Each row is a point on a landscape with many peaks, with its height.
A climber steps from a point to the highest of its 2 nearest points, and stops where none of them is higher. Distance is the straight distance between rows; heights are no part of it.
z_2 height 5.43: [120 110 166 135 141 129 121 114  71 148  90 178 117 105 110 154 119 124
 152 132 101 132 137 175 138 134 179 145 160 100]
z_932 height 4.49: [154 156  70 199 144 136 140 107 140  92 158 142 131 105 128 152 117  99
 173 175 134 138 130  37  69 119 121 123  90 127]
z_681 height 4.16: [133 137  39 213 165 145 148  90 107  73 150 122 157 124 129 146 141 165
 141 161 125  89 125  51  83 131 126 117  91 120]
z_936 height 3.60: [135 152  93 141 137 145 124  75 154 171 155  70 107 101 163 152 143 144
 121 161 148 104 132  71  76 121  89 147  78 154]
z_74 height 2.16: [184 126 134  78 137 125 149 178 193  97 151 140 112 122 125 100 128  81
 122 121 154 148  97 152 125 116 124 145 159 136]
z_833 height 4.55: [ 83 143  99 140 119 144 136  81 182 140 139  98 126 116 126 141  95 120
 133 167 135 108 102   8 104 172  58 117 103 106]
z_909 height 4.39: [103 137 150 172 120 136 109 121 111 117 125  80 173 134 112 130 150 189
 162 175  99 115 116  62 117 106 128 116  82 146]
z_32 height 1.11: [149 119 108 134 132 176 180 171 130  55 102 115 153 123 130 156 198 126
 100 164 157  96  97 158 147 125 138  92 152 154]
z_234 height 4.85: [116 117  93 177 155 123 142 154 109 124  98 163 132 152  84 127 124 122
 153 171  68 132 166 118 107 118 160 168 173 123]
z_700 height 4.92: [141 155 111 164 100 113 141 149 155  59 141 166 162 134 115 128 112 104
 158 166 123 152 135  36  94 107 109  91  80 132]
z_317 height 3.92: [ 91 129 133 130 121 132 111 108 134 134 124  86 137 108 154 153 154 163
 145 183 142  97 116 110  99 140 117 135  71 150]
z_16 height 4.29: [104 125 104 144 101  63  97 170 124 144 139 153 147 161 111  96 104 144
 160 131  85 167 201  97 119 103 125 123  59 123]
z_250 height 5.44: [123 103  90 157 152 139 137 156 100 145  86 153 127 136 119 150 145 105
 114 138  62 150 170 162 138  90 134 151 211 125]
z_441 height 1.70: [185 143 139 133 152 124 160 160 170 102 137 100 137 140  98 120 143 107
 138 148 121 138 126 127 126  87  99 112 154 126]
z_934 height 4.93: [149 116 136 100  79 149 121  80 131 150 140 177  89 109 166 152  91  88
  52  81 106 133  93 118  87 151 147 132 187 174]
z_113 height 3.11: [ 90 135 117 143  93 109 102 174 101 123 124 120 169 142  89 105 171 134
 149 146 120 133 162 160 159 155 189 149 116 162]
z_999 height 3.70: [ 95 149  93 138 101  75 102 184  99 125 150 166 151 159  88  70 135 124
 161 138  92 143 191 112 134 136 187 161  77 144]
z_760 height 4.20: [152 136  78 143 114 135 137 178 175  96 139 114 148 138 136 122 142 128
 155 188 136 118 122 107  82 114 115 138  94 161]
z_692 height 1.58: [135 109  93  92 121 146 170 175 131  61 103 140 140 153 114 100 154 144
  93 124 169  89 110 167 160 170 168 120 147 157]
z_231 height 1.29: [185 145 175 127 148 122 138 149 141 129 157  71 140 144 108  97 147 147
 122  86 111 172 118 134 169  68 101  97 135 112]
z_610 height 4.35: [177 105 176 134 119 103  99 104 134 161 127 125 116 164 143 131  59 124
 145  72  71 180 125 129 132  77  67  99 120  84]
z_525 height 5.55: [ 77  90 106 137 130 114 139 101 127 143  81 117 101 152 121 122 111 150
 117 130 116 113 130  88 103 146  64 112 153 173]
z_400 height 0.44: [150 123 163  98 105 143 135 159 148 119 137  81 132 112 155 129 183 140
  87 127 151 125  98 164 139 106 136 108 131 166]
z_174 height 3.82: [114 172 126 157 211 135 149  85  74 136 105  97 136 128 120 149 169 143
 137 176 118  87 144 168 135 138 160 154 160 102]
z_44 height 6.19: [ 93 111 139 125 122 136 137  89 162 134 106  94 116 122 121 162 135  93
 122 130 142 130 109 116 104 144  62  76 139 154]
z_435 height 4.40: [116 169 149  87 149 110 161  93 128 107 141 101 142 156  77  85 122 133
 105 120 118  93 129  75 145 173 152 161 131 126]
z_444 height 6.64: [147 121 105 156 117 146 122 156 104 133 101 146 138 121 171 172 153 145
 106 147  99 134 142 132 122  73 116 104 126 128]
z_621 height 3.31: [137 174 108  86 143 124 139 105 162 139 159  58 128 137 159 109 157 152
  82 144 158  78 123  97 100 141 101 144  86 160]
z_12 height 5.65: [ 88 106 160  81 100 103  85 131 117 171 148 142 111 115 137  87 111 168
 118  80 136 148 133 151 151 163 196 180 129 148]
z_41 height 5.31: [123 134 113  87  88 123 111  87 147 179 143 150  73 108 175 151 106  69
  53 112 136 117 137 106  70 166 128 150 137 155]
z_399 height 3.22: [153 162 136  78 134 118 144 154 131  88 158 123 142 144 146  86 150 142
 140 135 171  95 116 137 159 138 125 122  42 108]
z_304 height 6.33: [125 140 125 132 127 117  92 106  98 181 114 146 103  89 164 190 169  69
 113 156 136 122 179 210  96 123 141 114 138 143]
z_734 height 3.10: [109 147 123 136 171  96 118 107 147 133 132 121 143 119 115 157 155  98
 164 160 137 128 173 164 110 128 108 104  85 114]
z_509 height 3.90: [170 173 181  99 159 125 172  85 146  98 152 126 116 128  81  97 108  93
 124 110 113 117  87  77 135 141 143 156 174 100]
z_261 height 4.90: [136 146 174 146  96 120 106 118 116 144 138 101 148 122 143 122 127 172
 151 152  86 144 126  60 124  68  93 103  62 125]
z_203 height 2.70: [161  65 135 101 111 142 137 194 170 117 105 131 123 139 126 111 111 143
 126 126 124 147 101 136 123 111 126 141 191 157]
z_986 height 3.66: [203 144  47 152 149 123 139 111 130 138 123 143 115 145 183 144 102 139
 102 118 127 121 164  93  90  95  76 118 143 114]
z_308 height 5.89: [ 81  86 190  97 124 122 104  94 122 148  95 125 112 120 117 135 101 109
 134 103 134 152 100 150 145 165 128 116 150 115]
z_167 height 4.73: [112  85  43 136 136 138 135 143 210 101 120 116 136 131 133 140 108 132
 172 179 168 113 124 105  80 159  72 135  87 130]
z_627 height 0.29: [ 95  96 142 147 139 151 117 165 110 151  76 105 123 115 127 143 160 138
 156 193 118 120 122 206 115 132 166 165 184 159]
z_705 height 4.05: [160 118 113 118 146 109 126 127 156 166 121 127  95 140 158 132  93 127
 131 132 120 127 143 130  84  97  98 153 127 115]
z_260 height 6.08: [135 129 115 181  87 151 115  92  72 139 103 172 142 118 164 195 104 145
 126 145  84 124 138 104 101  95 104  76  95 134]
z_68 height 2.99: [133 158 138  48 123 128 129 134 154 109 146  67 131 151 174 104 151 162
  91 130 172  78  90 136 144 156 124 144  52 124]
z_385 height 6.05: [136 112  73 144 120 120 135 177 128 137 110 125 149 147 138 130 164 135
  83 144  88 142 173 137 114  86 124 125 164 166]
z_888 height 6.34: [133 110 150  61 115 105  95 147 127 153 164 191  82  99 179  73 113 136
 124 101 136 139 116 149 127 138 171 169 105 124]
z_340 height 3.68: [142 150 108  90  94 130 149 172 166  60 146 146 149 124 149 126 153 108
 135 171 172  96 109 118 123 145 126 111  60 141]
z_314 height 5.20: [120  74 111 103 151 131 138 123 204 122 104  94 110 152 151 130  89 137
 147 149 163 106 104 125 120 149  55 121 113  95]
z_394 height 5.99: [152 158 132 153 141 155 112  63  81 184 135 124 103 110 159 211 129  70
 111 133 110 115 151 189  99 123 104 106 155 134]
z_851 height 5.87: [ 81 118 180 123  96 124  91 154  96 136 163 164 132 100 135 113 104 162
 152  45 199 152 119 158 193 138 155 125  63  97]
z_793 height 4.76: [103 133 141 145 133 120 127  79  82 149 103 138 124 133 100 149 140 110
 113 127  96 118 148 136 108 139 135 103 166 146]
z_513 height 4.86: [188 150 173 102 127 139 124  89 159 142 154 141  80 115 145 124  81  76
 120  97 106 156  77 103  86 109 106 155 168 110]
z_289 height 4.45: [146 128 127 103 131 116 127 108 181 186 128 122  72 133 138 126  63  71
 117 123 119 143 135  85  72 131 105 186 171 124]
z_156 height 5.64: [102  98  97  95 142 131 137 125 221 152 114  94  89 132 124 147  91  69
 119 140 162 131 114 118  99 168  50 115 152 118]
z_47 height 5.63: [161 159 175 147 137 172 124  43  80 147 135 136 106 120 151 198  86  96
 126 123 109 104  96 144 112 121 101 109 132 108]
z_107 height 4.96: [100  98  92 143 124 123 130  84 160 152 107  99 122 149 137 124  70 168
 136 143 118 106 108  30 101 144  33 122 130 124]
z_881 height 2.61: [100 161 153 144 100 126 130 140  84  90 138 132 180 110  67  99 179 126
 131 122 152 117 131 152 198 179 214 133 147 159]
z_273 height 4.98: [ 89  83 135  87 126 121 121 136 129 159 108  99 109 161 111  70 107 164
  97  88 117 133 122 134 137 164 149 172 175 160]
z_418 height 3.51: [ 87 136  52 172 206 133 124  96  89 137 115 103 141 125 144 158 180 146
 141 194 134  77 170 181  94 150 162 166 130 121]
z_956 height 5.26: [168 156 188 113 136 144 136  79 126 141 139 114  88 105 155 153 112 103
 128 131 124 119  79 105 103 105 107 131 110 100]
z_651 height 6.13: [153 117 148 112 145 136 134 156 110 137 132 187  89  92 149 131 146 108
 136 145 125 120 115 198 129 118 185 161 157 116]
z_118 height 4.91: [133 106 147 133 107  89 103 132 105 154 118 151 135 156 122 120  96 149
 133  83  97 164 173 121 157  92 111  91  87  98]
z_432 height 1.52: [103 110 171 171 139 147  96 119 110 157 151 104 127 139 112  77 118 189
 125  16 145 192 110 182 193 106 153 152 184 122]
z_281 height 3.04: [107 126 136 105 102 113 135 183 143 113 140 135 137 160  64  70  90 141
 191 108 136 127 127 121 180 151 155 175 102 111]
z_953 height 2.23: [ 68 115 170 148  98 135 109 168 100 139 114  70 177 145  81  86 120 181
 176  85 171 137 125 151 191 138 134 139 122 144]
z_691 height 5.52: [131 122 160 128  79 119  86  97  73 166 126 170 131 126 146 162  90 131
 110  93  81 144 143 132 127 103 127  79 107 132]
z_596 height 3.89: [185 149  43 137 152 148 172  67 144 103 132 121 117 132 153 147 118 127
  88 111 177  97 142  56  98 149  81 110 133 134]
z_316 height 4.27: [138  99 124 146 130 131 127 115  77 116 109 164 147 161 125 142 104 128
  97  50  98 159 150 175 192 115 113  57 151  85]
z_222 height 3.74: [137  63 127 115 130 132 122 158 129 115 106 145 110 148 132 111 121 137
  94  53 136 176 125 198 163 129 133  90 157 113]
z_115 height 3.45: [125 171 154 119 176 102 123 120  92 140 131 133 125 114 126 138 169 114
 157 165 141 107 156 179 132 138 164 150 107  96]
z_493 height 4.89: [111 152 126  67 124 133 152 134 183 112 138  93 124 146 116  94 113 121
 121 157 143  84  93  91 127 178 130 178 117 119]
z_370 height 1.25: [147 146 168 136 137 124 109 129 115 161 182  99 129 126 109  79 152 153
 105  27 111 197 122 154 190  78 145 121 160 126]
z_572 height 4.43: [162 129 129  99  91 146 153 106 140  86 125 209 116 107 134 131  93  98
  88 105 133 118  93  75 103 153 168 141 183 145]
z_680 height 0.76: [145 158 144 137 112 146 136 154 111  93 130 122 157  88 139 165 214 111
  95 165 136 123 119 160 154 111 157  89 122 151]
z_917 height 5.45: [176 154 142 159 115 133 144 118 124 100 130 145 144 126 134 145 113 130
 148 150 104 138 121  63 112  80  82  84  97 111]
z_492 height 2.07: [120 115 115 113 115 137 149 168 109  90 142 168 141 125  97  95 139 146
 114  79 157 127 126 166 198 157 202 135 158 137]
z_789 height 3.25: [153  58 134 113  99 136 119 149 155 136  90 148 109 145 157 137  89 125
 104  87 119 158 113 150 113 102  84  82 162 137]
z_532 height 5.42: [ 65 116 165  83 110 139 119 121 155 145 107 104 107 116 120 122 109 110
 113 155 135 115  87 114 130 187 123 140 154 126]
z_378 height 3.26: [ 97 121  49 178 188 117 118 104 122 123 139 138 139 107 138 167 163 119
 158 188 150 106 175 173  80 143 133 130  74 107]
z_63 height 3.85: [173 133 158 107 108 138 161 137 143  74 139 174 140 120  97 103 108 125
 123 100 128 137  87  73 148 132 151 116 174 129]
z_912 height 3.86: [139 163  43 183 147 126 128 112  97 117 151 123 166 133 172 134 165 186
  97 159  96 101 149  61 100  88 125 131  89 128]
z_128 height 4.19: [140 162 101 121 149 131 173  73 166 109 138 114 129 136 118 130 105 118
 117 140 148  93 126  38 104 156  86 133 121 115]
z_303 height 4.17: [103 129 160 154 140 114 131 148 109 109 117 164 135 139  48 117 115 114
 207 171  92 131 142 119 143 140 178 160 131 101]
z_604 height 5.28: [102 131 154 147 112 110 114 152  76 126 134 127 174 142 105 119 133 166
 128  63 179 151 165 148 203 127 136  89  82  93]
z_719 height 4.80: [121 105 101 133 134 113 125 164  89 114 112 142 158 152 140 132 149 156
  94  74 151 151 178 179 211 112 123  61 103  87]
z_657 height 0.78: [129 113 125 144 163 172 151 169 120  97  90  92 140 116 140 161 191 140
 146 179 148 115 110 212 158 108 121 103 146 119]
z_318 height 5.73: [130 137 150  63 109  95 104 112 161 159 167 189  73  92 174 114 110  62
  83  99 131 150 120 134  93 143 147 150 111 126]
z_840 height 0.52: [ 95 115  99 172 158 143 109 168 123 115 105 106 146 117 129 161 182 124
 178 210 119 123 137 194 113 117 150 136 128 135]
z_124 height 3.58: [152 134 158 112 142 107 138 168 139 116 140 154 118 140  85  74  87 124
 209 147 102 136 122 105 142 119 144 185 130  98]
z_721 height 2.60: [ 95 144 163 119  82 113 108 187 137 139 172 101 156 132  81  64 117 145
 179  67 156 148 122 150 189 119 142 165  98 139]
z_481 height 1.84: [ 94 106 157 154 108 147 107 158  68 159 124 110 155 109 115 112 137 190
 132  69 136 162 130 165 200 112 171 131 164 139]
z_110 height 4.24: [110 156 105 174 171 151 172  66  72 139  99 105 120 139 108 141 164 132
 101 150 104  87 133 116 108 139 129 135 200 150]
z_955 height 6.79: [141 121 159 105 133 111  99 125 139 161 133 161  91  92 137 155 148  56
 114 113 124 157 143 235 114 131 160 130 167 123]
z_567 height 6.46: [ 97 105 202 111 103 138 103 138 130 121 135 150 130  95 103 131 117 125
 160  79 167 170  96 155 187 148 164 114 121 120]

For each start below, name the point where the climber stops.
z_986 -> z_955
z_692 -> z_444
z_370 -> z_444
z_231 -> z_567
z_68 -> z_917
z_399 -> z_44
